Points, in no order, along strands that fork, close into loops and pass close to each other.
In the rows, 100 means zero.
Points whose rows are less than 91.4 apart are linked; no others are. Some points are linked to none.
bobi: [96 86 138 76 127 122 133 82 126 78 124 125 94 100 69 100 93 117 75 96 92 115 97 79 87 96 86 82 132 124 104 117 123 89 117]
Lur: [87 104 91 119 119 96 89 109 114 121 103 102 93 98 112 61 89 123 111 110 85 83 102 116 89 108 128 124 79 109 112 103 87 85 76]
Tok: [126 105 97 120 82 103 87 132 116 108 103 70 109 79 112 117 111 112 92 98 112 109 93 138 100 92 102 94 117 99 106 98 85 103 113]
Gizi: [76 109 135 52 111 110 97 69 115 68 111 136 77 94 52 77 85 106 106 104 92 108 100 79 91 89 68 110 125 101 113 121 118 122 94]
Sus: [53 122 105 93 89 123 78 108 112 92 110 80 119 92 100 103 140 105 79 109 110 72 90 127 83 121 115 99 99 140 83 98 98 74 96]
dal: [95 82 125 101 95 78 123 92 75 86 109 94 85 92 119 78 115 106 121 112 83 78 102 84 94 99 116 78 78 117 88 110 113 97 98]
Vide: [142 87 89 100 104 89 130 100 82 96 97 72 126 112 132 118 76 98 111 98 113 100 141 76 86 123 85 71 112 97 91 62 104 116 106]
nubab: [115 94 107 79 107 94 151 73 40 83 91 119 103 109 109 97 81 109 100 119 75 88 104 52 97 93 107 65 97 99 73 94 108 103 94]
Seko: [143 115 115 109 88 101 130 86 72 125 96 90 91 82 76 131 120 94 105 97 99 85 124 80 79 88 96 93 111 87 93 92 136 119 98]
Tir: [119 106 70 110 105 105 59 123 128 135 106 71 103 109 105 123 83 101 124 94 91 83 137 127 105 123 96 76 100 100 93 68 91 107 88]
pozu: [131 77 93 97 128 97 123 85 106 132 96 110 103 114 84 82 97 90 96 84 114 126 92 68 104 104 95 93 108 105 99 85 128 91 132]
vakef: [103 80 98 129 104 70 98 113 101 91 109 93 141 126 159 105 95 121 105 83 104 88 101 101 91 111 127 81 87 107 99 98 89 90 96]
kavo: [125 73 104 138 96 83 130 116 87 103 100 100 94 109 99 68 111 104 100 93 111 111 66 87 119 101 123 99 106 125 99 100 109 64 134]
tum: [108 115 70 91 122 108 58 94 111 149 93 94 95 118 88 121 73 96 118 92 69 103 128 112 105 109 82 91 82 81 104 84 98 115 71]
naso: [77 88 100 101 96 105 125 136 80 59 113 81 107 123 105 69 116 114 112 123 108 103 86 108 124 105 101 94 95 148 65 117 81 78 111]
donus: [153 105 115 102 92 107 125 83 102 127 112 94 88 85 86 103 99 116 90 109 88 84 134 80 87 75 103 111 97 99 116 102 112 126 90]
lokip: [102 124 116 126 80 100 90 97 79 91 104 98 101 75 112 145 109 98 90 104 81 82 65 139 89 91 107 94 92 84 117 95 115 115 114]
zap: [125 104 86 127 93 127 134 109 122 129 69 126 82 107 92 92 95 120 81 85 117 135 64 103 126 103 107 130 121 117 102 108 98 81 108]
zop: [113 90 80 81 120 89 93 74 91 86 113 112 110 83 123 89 51 124 93 124 83 102 148 58 86 103 86 84 102 86 95 83 94 117 74]
rur: [108 130 73 112 79 100 84 96 117 112 69 98 117 98 115 101 110 116 81 60 123 121 127 94 105 85 114 123 103 95 62 110 77 78 56]
fabi: [65 128 121 55 103 123 109 84 88 68 103 121 74 82 57 80 88 103 106 123 80 100 85 105 85 100 71 108 122 122 114 114 102 108 100]
bobe: [111 99 95 85 91 87 101 86 58 83 96 93 80 83 107 82 108 109 121 125 81 84 130 67 92 74 94 97 93 116 72 111 109 140 59]
mutap: [101 123 102 101 100 123 122 87 96 103 87 122 89 76 80 94 115 120 81 100 76 93 77 110 80 79 106 128 110 110 109 120 104 94 92]
dedad: [105 87 125 84 106 81 110 70 76 84 87 115 104 69 106 89 127 99 95 70 102 103 103 57 77 68 95 106 94 87 98 119 118 114 97]
Niv: [77 97 151 72 110 97 83 90 162 94 113 115 72 99 75 103 73 109 101 99 118 113 107 76 112 88 96 108 102 68 149 112 78 107 103]
fotep: [109 126 105 100 78 109 84 92 100 127 59 81 81 79 97 130 123 84 118 69 118 100 128 98 88 92 112 100 88 82 70 96 99 93 68]
besuk: [105 106 121 130 69 76 103 89 65 90 67 105 98 76 128 126 111 84 101 79 113 96 69 85 88 76 116 103 77 61 100 92 105 119 106]
Pum: [81 118 80 96 108 97 76 107 108 81 118 105 99 114 141 109 67 119 117 128 70 65 119 143 81 112 108 101 92 85 109 103 69 108 75]
nago: [131 137 61 128 114 116 106 119 109 132 122 81 113 101 107 85 88 139 95 117 72 101 122 122 89 108 112 110 106 128 96 91 87 89 57]
tize: [83 107 118 76 81 117 94 103 152 105 84 88 68 75 89 82 113 119 116 102 130 123 107 101 120 103 106 98 113 127 104 111 87 83 87]
vuf: [119 146 89 116 76 115 73 93 101 135 75 86 98 88 109 135 124 109 102 73 93 86 131 118 85 90 117 117 80 82 86 115 99 101 56]
Roro: [87 101 74 93 84 105 60 120 119 90 108 77 97 94 84 92 114 73 97 108 133 111 82 137 120 103 82 124 113 95 105 103 81 102 107]
Risa: [150 86 97 121 105 99 134 109 71 122 112 90 92 100 106 60 108 123 114 127 67 75 104 91 101 88 122 107 92 136 97 111 111 103 83]
Sagep: [126 93 145 83 101 104 134 85 113 74 128 103 93 82 80 110 95 121 82 119 95 106 92 99 96 70 78 109 111 89 132 126 86 125 110]
fiba: [99 100 88 120 110 106 72 102 94 87 109 72 146 110 138 119 131 100 96 107 67 65 100 111 80 98 99 93 72 130 82 109 112 109 96]
Tol: [97 106 111 93 90 113 98 98 96 86 126 93 78 87 70 117 89 78 90 124 99 107 81 127 114 107 84 102 120 87 123 94 96 114 125]
demu: [84 106 102 117 73 117 111 117 105 81 93 98 96 87 91 101 106 99 74 87 120 116 56 122 117 95 104 96 132 115 88 105 91 62 126]
vut: [74 76 142 78 122 100 83 107 138 101 135 117 91 112 70 112 80 73 101 102 107 107 122 68 94 99 102 85 95 65 153 110 92 104 111]
fazi: [101 98 100 72 77 86 74 112 112 66 111 76 100 71 98 112 115 82 95 111 139 108 98 127 121 85 75 108 144 95 103 104 80 124 118]
Bado: [124 111 83 91 113 104 88 74 98 150 69 93 108 113 74 129 110 83 92 65 102 120 113 90 94 89 74 103 84 87 93 79 122 109 86]
nepu: [79 109 100 114 81 118 72 106 102 89 109 75 122 88 89 116 160 77 81 100 110 72 71 129 88 108 106 94 90 136 96 106 121 93 122]
Ralu: [111 101 125 109 96 123 128 95 122 136 87 113 60 86 72 82 120 121 102 113 106 112 98 83 102 105 110 107 115 118 111 107 129 83 107]
dovi: [152 101 75 112 97 95 118 114 90 133 96 85 99 111 99 115 76 107 111 93 109 100 137 90 105 107 91 75 117 92 91 67 100 104 94]
ziri: [105 87 114 111 97 91 76 93 104 106 99 76 114 100 110 141 123 76 114 82 104 72 110 109 79 131 95 64 73 87 109 76 135 123 137]
Vekig: [107 95 109 80 92 81 127 88 100 108 58 113 82 83 82 91 93 99 93 80 134 136 80 78 136 84 91 113 113 64 103 102 87 92 110]
pizo: [99 86 120 92 102 84 118 84 81 106 96 95 65 102 86 88 103 91 122 111 92 79 117 82 81 111 116 69 89 105 80 78 124 90 100]
suzor: [130 110 104 118 84 109 85 120 124 151 74 68 89 111 98 133 99 108 110 74 102 133 111 142 135 102 117 95 100 128 106 100 84 78 93]
Tas: [70 86 124 101 94 111 86 118 118 95 123 78 95 92 107 85 128 100 105 112 101 70 92 111 95 121 135 83 81 138 113 109 107 70 107]
bufep: [84 88 91 110 75 76 68 124 108 54 78 85 123 110 136 149 111 73 100 84 135 89 74 124 120 124 102 80 99 79 91 99 101 109 125]
nezu: [105 102 118 110 85 80 106 90 69 97 74 100 86 70 118 99 139 90 106 76 110 92 92 75 90 78 121 125 86 82 96 109 114 111 90]
soseb: [122 79 90 102 128 97 103 94 108 126 102 105 102 94 105 78 82 107 99 85 96 103 100 81 96 94 92 104 87 91 125 93 104 102 98]
damad: [122 95 116 93 103 110 87 73 108 155 74 105 88 106 59 127 104 80 87 80 91 117 109 87 132 82 70 115 61 74 125 85 105 129 97]
Tef: [131 116 74 111 95 111 144 123 98 115 79 124 78 93 79 74 92 114 92 98 112 117 84 92 119 85 113 131 124 100 84 97 101 94 95]
ser: [86 121 86 83 122 139 89 110 130 89 119 116 127 97 91 88 90 105 80 108 77 121 81 136 85 103 79 138 104 113 143 122 87 101 99]
nerel: [124 90 84 93 104 116 86 116 136 151 82 82 105 133 99 118 76 100 96 66 112 134 116 131 133 108 102 91 110 131 85 84 78 68 88]
Depel: [78 113 73 108 88 89 92 107 94 78 89 111 102 119 128 116 78 91 102 89 92 73 108 122 83 120 100 104 103 95 69 80 98 102 86]
Tuku: [50 113 122 84 94 118 96 111 77 58 120 102 97 81 70 89 104 65 91 135 94 104 43 115 99 124 111 103 101 107 124 117 106 93 118]
fuvev: [100 121 81 128 104 119 120 98 68 114 102 134 106 95 91 93 93 122 74 109 61 84 55 135 90 87 113 127 89 97 115 107 98 108 111]
nad: [113 131 82 87 88 95 93 92 65 99 94 106 86 79 114 92 108 110 108 136 70 86 125 115 71 80 92 126 92 98 80 112 93 134 59]
sofid: [85 90 114 59 120 96 78 84 112 72 119 129 116 92 85 76 104 97 100 90 98 104 97 85 82 73 55 120 114 97 100 117 107 127 98]
guvug: [93 80 100 102 111 87 82 89 99 139 66 78 116 121 117 109 93 84 122 90 101 103 138 74 100 137 108 71 62 73 128 57 109 111 109]
ger: [111 77 124 89 87 74 101 82 90 86 99 90 108 84 122 126 112 85 115 109 105 87 118 64 97 84 82 98 84 79 108 87 108 148 120]
fafi: [97 135 75 123 111 119 102 120 108 133 109 99 95 101 97 86 93 124 92 122 74 94 101 154 96 108 117 124 89 104 113 89 88 94 69]
Kup: [69 129 101 109 57 101 106 111 82 71 88 100 104 73 106 105 125 101 90 93 126 97 72 121 103 85 107 114 121 105 76 110 84 86 92]
Pazad: [101 140 78 91 81 98 81 96 117 79 90 104 128 82 122 100 115 128 79 83 98 105 119 107 79 79 102 120 123 96 63 122 82 94 59]
Bepuv: [57 135 112 68 113 110 93 87 71 72 107 130 89 86 87 81 88 102 100 129 61 88 80 120 78 99 82 128 95 103 107 114 84 114 89]
Numo: [129 80 100 126 100 90 140 108 99 107 108 101 90 115 113 66 89 116 105 90 111 103 96 78 97 118 127 81 114 132 78 94 94 65 89]
Nenuk: [98 81 67 100 90 80 95 107 81 91 96 88 97 91 102 73 117 79 111 94 115 106 93 100 117 86 72 135 101 99 81 101 111 130 109]
Fom: [100 91 120 94 114 95 93 70 96 141 69 87 101 91 108 106 101 105 105 90 103 99 147 52 80 114 120 79 74 82 109 66 117 93 88]
pivif: [114 96 100 105 114 102 112 93 119 137 65 82 134 115 110 92 87 114 79 49 123 145 106 64 102 118 109 90 103 113 92 82 83 62 92]
Gilev: [106 80 136 79 96 71 112 79 80 74 105 104 107 81 102 103 112 91 102 103 89 93 88 70 105 67 80 103 82 82 98 113 99 124 118]
vepek: [59 94 104 79 110 99 74 101 110 94 99 125 90 99 95 102 93 70 106 91 102 90 88 100 81 111 96 95 101 71 102 98 100 101 104]
nomi: [112 103 112 106 78 91 114 93 92 118 75 84 89 84 80 117 119 87 85 82 132 129 90 85 123 95 80 86 104 71 101 79 102 100 124]
felaf: [91 90 115 86 119 135 108 101 127 86 132 100 101 106 69 88 120 103 92 117 95 117 101 105 83 109 74 90 119 149 113 130 120 85 129]
belo: [111 106 90 127 122 106 110 116 84 130 114 103 100 116 98 107 87 93 105 92 86 87 94 121 92 130 116 81 101 90 100 68 106 84 114]
favip: [101 96 100 69 83 91 84 103 130 84 110 100 100 100 92 125 90 77 103 98 136 125 111 102 117 92 61 100 129 64 105 93 76 131 110]
nok: [93 75 81 93 99 93 102 128 98 70 123 83 111 116 120 88 103 85 113 124 94 82 110 106 109 101 94 87 109 121 74 104 88 99 103]
mip: [96 98 94 103 110 109 68 100 105 111 84 97 116 115 94 143 101 72 108 78 107 98 103 103 98 127 92 60 91 85 93 74 121 101 122]
rimu: [88 101 120 90 90 96 114 102 82 88 130 109 53 107 65 113 83 65 113 150 96 84 94 108 115 109 105 87 112 69 128 80 108 120 130]
nodam: [114 72 74 101 98 80 103 97 65 89 104 87 100 108 92 96 126 60 116 104 100 88 107 91 100 93 70 99 95 107 74 92 127 127 120]
vop: [74 67 137 92 98 81 101 100 108 78 116 89 102 94 130 90 103 93 122 101 94 71 88 86 94 101 137 77 76 117 106 111 105 79 110]
Suzit: [128 109 97 98 106 105 146 78 68 86 105 118 105 90 119 98 71 134 77 103 79 88 118 64 92 87 112 79 110 119 67 111 98 95 73]
sur: [98 64 115 121 93 81 123 112 99 69 102 98 119 112 121 62 117 110 98 75 124 108 67 76 111 90 128 99 101 127 82 134 98 71 117]
sebu: [89 92 94 115 112 88 113 103 110 117 76 122 89 101 114 73 71 114 99 75 113 123 75 102 123 91 122 118 86 73 110 107 75 73 87]
pud: [93 107 73 120 106 109 124 105 69 92 111 133 129 119 97 106 92 106 71 97 76 89 48 120 91 94 88 117 106 93 88 98 102 90 111]
pipaz: [105 87 89 83 105 75 43 103 128 94 105 90 117 100 125 121 107 91 122 107 107 71 123 111 96 96 98 97 74 71 123 95 99 143 101]
nadu: [79 111 104 140 59 86 115 127 77 95 80 102 87 83 112 107 109 106 100 82 138 106 75 127 114 85 121 125 104 89 90 99 82 79 86]
Feti: [94 85 106 88 125 109 94 86 69 64 106 102 135 102 133 89 108 112 105 125 65 85 93 80 85 72 90 87 72 115 76 124 100 106 93]
fiv: [137 113 126 106 111 119 115 86 120 151 94 99 88 85 91 132 107 118 93 90 87 92 119 93 93 78 108 92 88 81 132 92 106 102 93]
luzaf: [134 85 104 100 124 111 121 80 118 155 66 96 99 118 87 85 92 105 92 70 112 148 104 59 112 120 103 98 96 118 101 75 114 79 91]
pife: [111 83 93 91 112 100 60 109 132 101 118 92 118 99 107 123 89 88 97 84 119 115 95 115 118 82 81 95 112 69 133 105 86 114 116]
Bup: [73 76 106 57 117 102 74 91 137 70 109 117 131 98 111 87 95 101 87 76 103 116 85 92 87 84 87 121 112 104 116 139 96 95 102]
Beto: [102 82 108 103 120 103 119 95 82 93 127 109 81 121 65 84 94 80 102 128 82 96 79 99 105 111 102 80 105 121 91 101 128 79 139]
vodo: [82 105 147 85 93 110 128 85 135 105 86 97 53 81 77 84 106 119 109 97 121 116 105 83 100 108 114 86 121 115 108 109 116 79 107]
Kav: [107 109 94 124 102 107 101 110 84 93 110 91 118 108 128 127 108 115 103 117 58 70 110 130 71 111 100 92 79 117 87 93 105 118 104]
Busuz: [85 92 69 103 80 81 89 131 104 52 89 92 122 128 132 131 101 71 100 96 120 67 101 117 97 138 91 82 98 94 62 96 98 112 110]
Tos: [81 120 74 128 79 77 69 126 108 88 103 86 137 104 136 97 126 122 90 103 116 77 102 117 103 98 117 139 89 108 84 118 88 97 74]
nir: [75 99 114 83 99 127 79 111 92 63 147 93 101 91 66 102 107 66 94 144 107 112 59 116 114 100 91 103 117 103 135 119 102 101 120]
Zesu: [101 86 129 89 93 94 112 99 132 86 96 92 74 101 73 86 118 90 108 103 134 122 111 87 107 113 107 71 126 128 103 105 117 76 135]
bez: [108 68 138 95 121 76 134 73 87 96 118 114 88 121 69 87 88 98 107 121 104 93 123 48 98 111 96 81 90 75 119 92 112 113 129]
Mepi: [82 116 105 104 78 112 60 107 95 79 109 79 127 86 109 150 131 89 94 93 95 77 62 128 92 113 107 89 99 105 97 95 112 105 127]
mipa: [142 105 75 103 121 102 122 99 76 116 126 112 105 100 117 97 66 124 111 141 54 79 128 100 94 85 93 94 104 105 100 87 93 122 77]
sem: [110 131 109 108 73 137 75 115 125 136 81 72 79 85 86 142 108 107 84 100 101 135 83 160 133 102 103 101 98 122 112 100 84 80 94]
Pufin: [89 128 93 95 90 120 148 113 83 96 103 103 67 87 70 65 105 111 94 133 96 96 90 119 107 117 114 109 116 128 103 100 98 80 96]
Popo: [88 114 83 106 82 78 70 98 109 123 64 99 128 120 127 118 103 107 80 52 120 119 111 118 127 91 115 117 79 93 89 111 65 87 61]
kosuv: [112 118 113 122 78 142 95 120 124 112 104 76 95 88 96 129 99 116 82 112 118 128 80 155 119 100 101 85 123 108 124 95 80 77 116]
kudo: [107 110 101 105 111 130 128 90 97 120 99 121 69 79 88 62 115 132 105 109 93 103 88 80 87 103 117 128 103 138 107 118 134 96 85]
big: [100 106 80 85 103 99 71 112 148 129 87 78 111 118 120 116 77 112 90 78 119 122 132 113 124 108 116 89 114 111 80 91 62 67 74]
bufa: [95 108 91 95 124 142 115 110 106 87 131 107 121 109 82 85 114 105 80 117 73 112 67 120 89 103 84 117 112 144 120 126 105 95 120]
lub: [96 92 112 91 106 91 105 89 109 123 86 91 83 92 97 89 113 101 109 70 112 98 132 62 87 115 124 71 88 115 83 82 116 77 85]
dalo: [79 108 116 91 91 93 126 87 61 69 98 132 94 105 108 127 84 80 97 116 78 91 80 100 92 108 99 77 95 75 86 96 106 95 136]
bef: [119 69 108 88 95 71 114 99 90 82 91 72 133 113 139 135 96 91 111 107 103 93 132 74 88 112 88 66 77 84 103 91 112 134 131]
Toguz: [70 141 90 96 76 115 81 101 76 97 90 86 88 71 95 109 131 77 113 114 88 73 105 120 73 115 93 119 87 105 72 84 99 117 87]
bog: [63 141 99 109 70 104 91 112 81 73 80 105 101 92 123 131 112 93 101 123 85 62 94 137 79 125 99 109 92 94 70 93 94 112 81]
firek: [55 111 96 81 93 111 93 112 103 51 112 109 130 99 99 62 103 111 82 105 111 101 69 124 102 107 105 126 115 118 105 129 71 87 98]
berop: [124 91 83 128 117 112 140 110 57 110 124 100 111 113 119 83 88 121 116 140 57 76 85 93 108 81 107 94 82 121 90 104 89 108 82]
Kul: [98 102 95 84 109 106 99 96 139 119 80 112 66 88 93 62 91 134 119 90 123 139 128 78 107 108 100 113 111 126 96 110 105 87 77]
fusim: [82 69 104 122 99 76 115 104 86 58 106 108 137 129 138 86 99 106 84 78 108 87 84 81 93 102 118 94 93 101 73 113 93 83 107]
rupu: [103 87 103 97 122 84 67 90 123 116 116 103 99 95 108 108 88 95 105 92 104 96 108 102 92 81 85 106 79 67 147 95 104 125 105]
vitir: [122 71 88 97 120 93 104 97 103 98 105 99 131 121 90 103 88 75 92 79 121 129 97 75 108 97 69 92 121 86 115 88 114 93 142]
vebip: [101 132 88 110 91 87 82 97 91 113 87 94 77 78 115 90 121 114 108 105 74 83 131 108 76 87 121 120 88 95 83 105 97 108 51]
Biv: [73 115 80 144 100 114 121 116 97 126 85 108 93 106 75 50 119 115 93 94 114 110 82 105 113 113 108 133 94 130 84 106 112 79 77]
bopof: [100 65 100 87 112 78 71 90 105 120 92 79 86 110 102 85 98 66 131 98 119 100 134 73 104 113 87 95 63 77 115 66 121 126 119]
bib: [98 103 108 88 94 75 107 75 90 98 86 109 73 112 65 127 97 60 110 111 120 109 118 80 116 118 62 85 99 53 97 66 111 134 129]
tamip: [128 99 64 109 120 104 111 98 65 112 98 104 103 105 102 94 78 111 109 103 81 86 127 102 86 97 87 100 107 105 73 81 108 115 83]
sas: [87 117 140 61 100 94 87 70 140 93 101 121 85 79 93 103 85 119 97 93 109 110 117 90 92 80 84 100 105 71 119 110 73 111 83]
pip: [151 102 79 113 88 99 104 126 109 121 106 78 101 95 109 119 77 114 113 97 126 113 127 128 123 97 86 89 119 94 108 88 77 104 109]
Veg: [123 96 76 89 93 85 145 97 90 100 90 105 76 88 83 75 83 124 105 109 120 120 116 81 118 79 91 109 135 97 80 101 97 98 92]
nube: [120 108 80 117 108 97 74 101 121 133 92 74 125 115 127 119 96 114 111 75 106 91 127 101 103 116 116 80 98 106 81 74 96 79 69]
nov: [98 91 88 144 88 102 96 126 80 68 116 101 126 111 107 108 99 91 69 90 113 119 52 139 110 97 97 101 125 98 108 112 95 79 128]
nazu: [133 123 76 121 94 99 101 120 96 98 126 73 121 93 132 82 102 130 106 127 66 94 122 121 94 83 119 115 102 118 96 120 75 108 77]
Pidul: [82 104 79 117 76 81 59 122 123 109 83 91 121 103 135 108 114 113 98 84 123 87 97 123 131 86 122 130 88 81 93 108 60 89 72]
Tet: [118 91 141 78 120 123 135 78 130 77 128 103 99 98 88 108 95 145 90 114 75 105 106 83 93 76 84 83 118 126 108 133 106 101 104]
fon: [49 114 108 81 98 119 110 95 60 57 125 112 103 88 89 82 110 87 98 139 82 81 60 124 88 113 110 107 74 115 113 111 84 109 100]
Menif: [114 102 114 106 115 103 92 76 110 151 65 86 131 120 117 119 91 109 85 53 106 128 118 77 103 109 130 86 75 102 117 84 83 62 80]
Sevi: [104 102 75 129 114 136 118 118 115 119 87 118 84 122 85 62 118 105 82 90 106 128 70 99 107 112 94 132 123 148 88 106 124 83 112]
sar: [77 108 77 83 114 107 83 110 130 78 118 118 119 110 102 64 90 104 91 97 105 120 90 118 93 95 94 136 118 111 109 127 74 94 85]
paz: [109 95 78 121 131 89 93 111 73 146 91 119 85 134 84 77 78 65 122 97 96 84 100 91 103 137 113 82 96 81 105 63 116 91 121]
pibu: [89 99 81 88 117 106 45 112 125 138 96 88 88 125 68 129 84 73 104 81 90 118 113 134 134 110 84 90 85 85 110 97 91 98 101]
nasus: [112 89 147 116 91 97 133 84 93 103 129 112 43 92 50 101 92 90 109 146 97 88 89 97 118 99 110 90 101 76 130 87 117 108 139]
zus: [92 76 101 97 119 93 124 92 56 79 98 125 110 129 126 100 76 89 98 103 72 92 85 70 86 109 114 70 77 87 88 91 105 97 117]
torap: [108 72 86 98 130 89 107 102 85 124 123 129 94 141 62 83 77 65 116 119 82 99 97 82 100 114 108 77 98 93 119 94 128 87 130]
dobu: [98 104 111 99 108 121 142 111 75 103 116 93 91 103 77 74 115 98 119 150 77 85 81 107 112 108 112 84 94 142 104 109 108 80 121]
fet: [80 101 86 99 89 103 97 110 74 56 105 116 124 102 107 107 90 75 85 91 98 102 58 123 94 94 76 110 114 84 83 106 93 99 117]
kap: [78 94 46 119 111 98 85 121 103 121 98 112 100 129 90 64 78 95 106 83 106 116 84 115 124 101 88 139 102 87 85 96 89 87 81]
Gekip: [81 99 75 119 113 99 93 114 134 132 92 116 84 116 113 70 62 117 101 93 100 111 96 115 126 110 121 128 94 93 106 104 66 71 75]
gopof: [121 119 74 119 94 113 100 95 86 131 78 104 111 98 83 129 118 94 88 68 91 111 96 106 88 91 90 111 100 91 83 92 111 93 105]
Vuk: [80 112 99 142 74 95 123 114 80 119 81 105 89 106 95 91 100 105 102 85 127 98 92 97 108 100 125 121 97 106 64 97 101 66 71]
dos: [60 75 119 74 116 81 67 101 113 90 122 108 85 109 97 103 91 59 110 100 107 86 101 86 92 118 111 74 88 72 132 99 115 102 118]
Funaz: [98 85 169 103 96 104 115 85 111 82 122 107 57 72 66 96 124 106 98 138 108 102 74 93 120 91 105 108 96 100 146 106 116 117 124]
vukob: [87 99 96 77 105 87 94 90 89 64 109 101 119 95 138 83 99 120 91 112 66 92 121 96 83 79 96 114 100 111 79 133 86 108 75]
lala: [64 106 83 89 110 107 78 96 98 86 103 107 108 118 103 127 94 75 98 89 87 81 95 116 76 126 92 78 102 90 86 89 109 89 98]
Pibir: [98 97 107 92 106 94 90 74 102 127 80 113 97 113 73 132 92 60 103 89 109 119 111 80 113 105 75 96 75 38 127 67 107 126 114]
zik: [75 136 75 75 105 98 77 87 106 61 107 112 128 93 122 79 93 134 74 108 73 97 120 105 77 95 97 115 119 116 57 116 83 96 65]
Dolom: [83 67 99 71 111 91 82 117 107 60 117 90 117 121 134 116 79 69 125 117 89 69 112 95 96 114 105 76 90 101 105 116 82 111 111]
zon: [135 112 118 108 107 109 109 74 120 148 74 95 121 97 111 123 100 123 95 71 102 123 116 78 87 87 122 95 75 85 133 90 91 92 78]
Zed: [105 104 88 76 92 91 105 86 80 107 83 101 64 81 85 61 102 114 119 97 104 102 136 69 97 78 87 113 116 99 75 95 114 115 70]
Daka: [131 101 122 108 79 82 135 82 84 110 96 95 65 87 57 117 125 86 94 101 121 105 116 75 110 87 96 93 113 80 93 81 127 116 121]
numab: [102 66 107 90 118 75 104 71 89 97 109 98 87 124 77 79 107 76 113 103 111 101 133 46 91 103 77 92 86 85 120 76 121 124 119]
genet: [88 97 87 83 111 95 45 115 127 81 109 105 112 107 143 128 83 96 121 116 75 65 114 130 80 117 102 96 82 70 130 105 92 125 86]
fugid: [115 91 142 105 93 104 117 89 122 94 115 112 76 69 80 83 106 129 107 126 101 99 96 88 102 76 95 131 100 107 143 124 103 125 102]
Lukod: [90 115 103 123 85 84 124 92 59 98 71 130 95 98 110 120 75 81 99 79 96 93 71 93 92 104 112 101 92 64 90 84 93 97 109]
buki: [105 69 85 105 124 84 84 115 99 79 115 94 134 131 163 109 66 100 119 103 98 82 128 91 90 128 118 79 85 86 121 100 84 120 100]
teke: [96 84 111 99 99 96 60 103 115 95 113 72 107 92 118 144 118 81 119 124 94 64 112 124 88 114 90 82 85 92 114 92 124 135 122]
ril: [117 108 106 121 103 102 115 99 75 105 118 102 114 106 117 127 96 111 92 93 71 79 88 116 72 96 111 79 96 104 113 99 108 98 111]
nimuv: [114 93 97 109 100 99 140 101 71 88 112 98 104 108 103 75 87 121 96 100 93 94 114 75 109 105 110 76 127 146 59 96 103 77 76]
roso: [73 96 99 97 95 77 135 104 88 99 69 132 74 90 99 69 73 108 89 75 120 128 69 77 120 100 125 98 112 73 99 101 89 74 101]
koni: [86 92 74 116 89 90 63 111 99 72 104 87 150 119 138 100 136 110 94 97 97 70 108 103 96 106 102 117 99 131 62 107 104 108 79]
tudi: [91 102 86 90 82 119 57 104 121 127 79 79 86 98 71 121 105 84 96 92 112 131 88 138 145 96 84 117 99 108 98 100 82 94 93]
mumi: [97 106 135 79 106 101 110 68 116 91 114 133 105 80 95 114 80 125 82 97 80 97 91 85 78 76 87 105 100 75 123 104 89 117 99]
fam: [110 73 89 93 109 101 81 122 125 79 127 100 120 120 80 110 92 67 84 87 127 142 87 93 117 89 70 96 130 79 128 115 108 105 147]
bezu: [98 97 80 87 97 85 92 93 80 92 109 108 93 114 81 116 95 51 104 107 112 106 107 98 107 106 51 102 112 77 87 80 126 134 136]
nis: [100 101 129 99 74 112 94 97 132 92 99 66 94 72 75 115 136 78 86 93 142 118 96 104 106 96 108 73 122 112 93 99 105 73 133]
Gib: [87 91 55 108 104 74 73 101 99 98 93 115 101 104 113 62 91 98 111 86 102 95 101 101 106 91 91 139 96 83 90 101 95 112 76]
Moza: [117 119 91 92 100 121 110 106 113 112 84 100 61 76 94 55 109 138 117 102 107 122 126 74 100 104 113 122 119 135 100 129 112 85 52]
kinu: [52 83 109 97 91 103 109 120 88 39 114 102 128 112 115 63 114 114 95 119 109 94 63 108 119 96 104 109 104 128 78 138 75 85 103]

How many points has the smallest loop of links through each point below? Write - if it is on no loop.
tum | 9
felaf | 20
zik | -
fuvev | -
vodo | 6
rupu | 6

A piece is all that can be reached along the links. How many separate loops has the piece of each point below (a circle has one, a figure eight two, a Y none), and how many tips (points with one link)?
bez | loops 0, tips 3
zap | loops 1, tips 2
kap | loops 4, tips 6
